Points, in no order, along strands that fork and pass close to each other.
(in the rows, 128 means zero)
Two points are linked if the straight distance between their rows is under 123. Some points are linked to none.
suku: [118  66 158 154 121 156 136 162  57 155 127 175 146 124 103 142 175 170
 133 134 119 124 172]
tulo: [119 153 153 103 128  90 143 119  90 144 122 196 147 117 131 119 108 129
 132  99  67 123 158]
Fiz: [123 146 111 112 151 132 162  37 123  84  93 134  85 134 113 126  83 134
  68 132 140 111  99]
fufak: [ 86 141 191 123 115 110 135  88 145 132  44 193 120 124 168 161 132 103
 180 114 145 115 110]
Loven: [119 103 112 129 155 171 151 161 161 185 125 193 125 151 112 147 123 121
 160 110 119 117 198]
Relum: [104 108 147 158 150 148 194 125  97 127 142 195 136 123  87 114 119 178
  95 109 111 153 129]
Tika: [ 94 173 168 119 115  97 128 114 153 163  89 151  99 137 179 156 135 115
 132  84 134 135 134]
volal: [136 125  83 134 142 106  64 182 145 164 106  81 155 143 139 129 136 117
 130 153 127  94 111]
nosen: [158 155 126 126  98 143 112 102 112 106 153 110  68 152 137 140 140 164
 133  72 134 148 156]
Sunin: [150 151 136 103 143  99 119  73 164 116 126 124 151 195 156 145 114 148
 159 126 103 110 120]
Tigad: [109 163 164 109 113  78 120  98  78  96 125 168 150 132 131 150 102 128
 114 117  68 103 128]
taza: [123 114  83 117 118 112 108 179 150 151 102 104  95 105 120 150  83  56
 116 178  99  81 137]
Naro: [100 161 139 103 157 150 160  96 198 119  75 174 121 164 155 142  84 109
 162  80 132 129 110]
vun: [156 153 114 122 109 137 135 107 137  81 130 149  97 129  97 129  99 141
 143  86 122 132 157]
Nagi: [118 117 158 125 111 124 134 133 129 136 175  70 189 132 128  88 170 152
 147 127 165 131  91]
kibam: [101 173 149 104 137 115  95 124 148 176  90 112  84 144 175 154 159 141
 125 103 149  92 134]
Mimiv: [148 120  64 135 177 110 107 111 121 123  92 136 147 108 104 108  65  82
  70 201 106 112 106]
lig: [148 121  92 149 122 146 127 125 104 134 164  93 130  68 148  76 158  76
 178 142 134 215 170]
zug: [107 138 133 142 191 137 160 118 136 139  88 173 177 133  94  90 128 158
  66 133 119  88  99]
ped: [133 120 122 139 123 110  99 103 110  65  57 202 117 132  89 159  83 144
 124 132  83 103 134]
Balek: [108 118 156 111  89  94 114  96  85 110 105  99  92  81 135 158 143 106
 117 166 156  87  97]
tor: [128  85 111 118 115 110 135 163 126 144 131  96 126  79 111 141 106  67
 121 203 143  95 111]
Tekin: [158 108 132 145 123 153 127 128 134 121 134 119 165 175 118 142 185 172
 180  77 105 143 140]
lobun: [132 134 152 148 101 117 136 132  53 118 134 166  98  98 127 109 143 178
 129 113  92 205 165]
koraz: [ 94 159 151 106 191 161 118 147 149 125  96 165 185 159 109 133 160 159
  90 126 108  70  99]
zab: [110 139 133 135 103 126 125 106 149  73  66 133 135 116 103 116 145 107
 135  80 116 121  78]
Vek: [131 162 129 103 156 112 126 136 165 183 153 106 178 133 112  77 171 109
 112 148 116  97 104]
vifan: [164 162 130 130  82 150  93 114  96 100 156  84  83 118 151 125 158 162
 153  99 127 200 136]
kavo: [149 136  90 150 162 159 118 155 131 138 211  85 104 143 169 144 118 148
  79 179 135 117 138]
novir: [126 140 107 131 119 137 104 147  92 121 177  81 172  77 122 104 142 107
  59 133 112  83  97]
mudu: [144 170 110 120  92 112 112 132 145 103 195  78  92 110 183 151 105  98
 138 121 143 129 133]
gagig: [109  88 135 126 104 119 122 140 111 152 114 104 119  68 128 117 122  62
 157 187 178 145 132]
sud: [124 106 128 127 167 160 162 162 126 164 162 131 131 157 104 150 145 185
  75 133 142  98 146]
refav: [168 137  92 120 114 126 123 121 159 144 184  98 142 111 149  72 129  69
 183 121 115 198 158]
zonet: [ 94 110 159  99 113  98 153  99 126 118 112 146 110 121 114 166 106 130
 103 177 163  79 104]
kap: [110 126 141 159 115 111 126 183 120 116 146 159 121 156 127 174 108 163
 136  73 121 126 141]
Boden: [153 106  98 117 154 118 118  97 143 171  92 149 161 110 104 102 106  83
 115 204 123 108 137]
Vis: [137 133 149 136 125 101 174 140 166 172 136 165 113 151 158 135  76 140
 180 103 153 211 149]
Tak: [111 134 160 130  72  96 151 105 159  91  55  87  99 106 142 126 136  94
 145  98 148 151  58]
terab: [143  61 133 161 148 166 161 164  96 158 150 137 150 149 116 139 150 172
 111 158 143 133 156]
reku: [178  84 125 152 112 155 151 118 154 135 162 100 153 195 132 134 133 183
 154 118  98 188 156]
femot: [121  97 167 151 105 144 160 136  52 144 122 178 132  84  98 118 170 160
 158 131 106 173 170]
Rep: [104 154 115  92 180  94 175 119 174 107  74 104 136 154 128 143  48 105
 102  98  74  91  89]
dabi: [142 122 125  99 135 112 128  95 130 166 101 187 149 124 102 118 123 100
 159 147  84 106 159]
tir: [115 122 130 152 152 146 156 137 162 107 112 137 171 140 102  96 144 174
  77 112 154 124  58]
sir: [134 133  95 154 106 162 111 158  73 108 173  70 158  77  86  98 162 118
 148 104 137 160 127]
lunel: [153 101  77 150 124 113  56 172 129 122  92  86 111 115 142 152 123  93
 118 145 114 110 140]
dogo: [140 142 123 114 121 119 134 103 105 116 186 119 156  93 120 108 130 120
  70 160  90  96 113]
neses: [133 141 136 106 133 126 104 112 155 172  99  79 101 146 157 113 178 118
 149 151 172 112 113]
Zivu: [142 102 125 139  93 129 113 128 121  77  94 185 103 133  84 152  72 138
 165 126 140 148 144]
simuv: [138  96 142 137  94 136 107 153  71 114 185  71 160 124 133 156 154 117
 188 148 144 198 143]
Gup: [ 97 161 121  87 141 102 146 149 188 112  98  95 107 160 124 167  83  96
 113 100 105  60  88]
Losaf: [152 131 125 118  85  99 113 119 138  77 182  88 118 114 140 127  88 104
 156 132 148 160 115]
Veded: [129 104 100 138 100 189 131 175  99 154 178  91 136  93  95 102 172 137
 120  91 119 127 179]
romi: [129 117 101 158 120 128  89 140  94  94 185  92 122  93 168 126 148  90
 194 179 138 216 165]
nupe: [112 184 126  91 133 168 142 121 134 162 140 170 102 109 108 104 170 127
  86  66  92  83 186]
Magu: [123 148 118 149 114  99 107 143  89 130 147 158  87 111 171 147  79 117
 124 127 123 157 167]
noz: [114 132 146 132 135 130 157 101 174 127  79 207 108 161 136 125  83 133
 189 101 150 188 131]
Fidu: [116 113 148 156 134 185 138 167 169 102 131 139 167 128  95 101 173 164
 135  76 170 114  86]
Kikal: [137 154 142 116 114  89 115  68 117  76 115 134 136 186 162 158  87 146
 137 117  84 128 105]
ratet: [ 89 125 191  93 110 111 172  88 145 119  84 156 117 128 121 174 117  99
 151 151 151 100  93]
teb: [ 79 176 148  85 147 154 160 124 202 108  98 147 133 157 110 143 122  89
 127  93 107  75  99]
lapud: [ 81 157 156  84 175 191 127 146 171 109  78 163 157 146 113 164 131 115
 107  96 109  48 102]
zed: [133 140  83 148 137 136 107 128 128  94 200  95  65  95 171 134 101 123
  96 168 129 132 138]
zibok: [125 102 130 133 109 111 119 109 108  65  43 141 102 100 102 151 109 114
 105 130 103 101  89]
Lutob: [ 89 120 170 119 112 104 108 174 142 142  94 113 134 129 132 156 174 130
 153  99 184  96  74]
gugav: [ 97  98 168 118  83  88  96 110  91 148  93 101 117  85 152 135 159  82
 161 179 178 116 107]
kasir: [118 143 140 113 127 158 178 109 122 174 150 145 102  98 120  90 181 153
 125  87  94 143 198]
Gegi: [124 127 137  87 158 128 146 104 135 152 158 132 125 137 109 149 110 115
  87 208 159  67 124]
gog: [121 125 103 141  95 138  90 167  80 102 142  80 156  70  93 104 133  96
 100 100 142 112 109]
pup: [153 108 130 144 138 103 140  75 114 117 123 146 122 139 145 107 118 154
 117 163 141 170 106]
rotav: [146 118 139 155  90 146  99 163 105  88 154 135 160 140 111 154 159 186
 145  63 106 120 119]
ril: [144 135  80 148 172 118 139 120 106 127 165 150 149 108 119  87  90 114
  60 168  94 112 142]
ruke: [110 118 166 145 136 112 171 135 128 145 145 165  82 177 155 163 109 172
 149  98 159 154 144]
bafip: [155 162  89 139 194 105 110  98 146 147 147 126 149 147 153  82  98 122
  83 159 106 150 130]
Kot: [ 93 125 155 119 114 176 147 166 152 116 133 162 148 120 100 136 164 130
 135  61 150  97 123]
Fidad: [155 110 149 128  90  91 102 131 109  84 179  90 146 139 143 159 106 124
 185 143 169 220 123]
zep: [151 131  85 146 122 179 141 130 116 156 171 122  96  81 112  77 143 141
 109 100 106 173 192]
velom: [157  83 122 146 154 122 127  99 113 134 127 112 143 142 148 123 125 142
 105 209 186 124  92]
rikob: [103 130 146 135  90 113 152 179 163 130 119 100 121 119 121 131 122 120
 139  88 206 125  84]
Pabu: [184 132 121 153 100 141 110 117  71 114 150 118  69 106 153 119 134 148
 161 129  92 222 188]
rupif: [167 138  98 135 160 114 131 138 149 146 178 101 141 139 183  77 121 107
 132 134  92 179 143]
bod: [138 131 111 134 156 162 120 170 122 150 196  91 104 171 132 132 148 180
  55 136 142  95 137]
ler: [100 126 121 113 110 155 139 180 166 145 157 100 107 137 107 132 148 122
 135  80 171 102 137]
gis: [187  81  98 154 136 162 128 111 115 113 164 109 148 167  99 106 137 171
 133 148  96 180 158]
pibar: [146  96 119 128 141 126 103 136 124 142 141  96 105 154 130 168 112 149
 100 216 180  83 101]
ziti: [128 133 155 112 113  90 130  65 166 126  73  89 102 135 164 117 144 115
 160 130 166 134  98]
suliv: [195  86  69 147 161 134 100 141 125 142 146 123 187 156 112  90 125 132
 116 176  98 150 147]
senin: [ 86 166 127 109 168 152 129 127 147 181  71 178 117 115 120 111 161 116
 103  94 107  92 153]
taf: [144 113 122 161 139 112 137 102  98 148  87 187 113 118 133  87  98 142
 125 150 136 182 141]
Vaf: [106 105 133 145 125 106  81 197 130 140  96  73 140 141 140 151 156 136
 140 140 169  78  97]
Gafos: [122 184 129  87 165 117 117  97 176 152 127 120 192 175 142 115 151 122
 148 122  91  93 119]

A fork is a point with three links. Follow the links from the first point to the second and name the forks in between, in order.
Sunin / nupe -> ril
zonet / Naro -> teb
gugav / taf -> zonet
Gegi / Vis -> zonet > teb
Gup / ratet -> teb > zonet

A fork is a point with three links, a tip a point with one. Leave the first point through the second and follow the links. Name the first fork or tip that comes.
Pabu / vifan -> zonet
suku / terab -> ril
tor / taza -> teb
noz / Vis -> suliv
ril / Mimiv -> Vek
novir / gog -> senin

Follow the links from the first point to the second, and from the first to the third. Name the last point that the two ways share.
Gafos / nupe / kavo -> ril
kasir / Sunin / romi -> ril
pup / tir / zibok -> zonet
pibar / ler / ped -> zonet

Name the points in between on the shortest way along the links from the first point to the second, in order.
Vek / Veded -> Gafos > Sunin > Kikal > Tigad > tulo > dabi > Boden > Mimiv > ril > dogo > novir > gog > sir
Boden / bod -> Mimiv > ril > bafip > rupif > refav > lig > romi > simuv > Fidad > Losaf > mudu > zed > kavo
Rep / suliv -> Gup > teb > Naro > noz > Vis > ruke > kap > rotav > Tekin > reku > gis
Vis / Lutob -> noz > Naro > teb > lapud > koraz > zug > tir > Fidu > Kot > ler > rikob
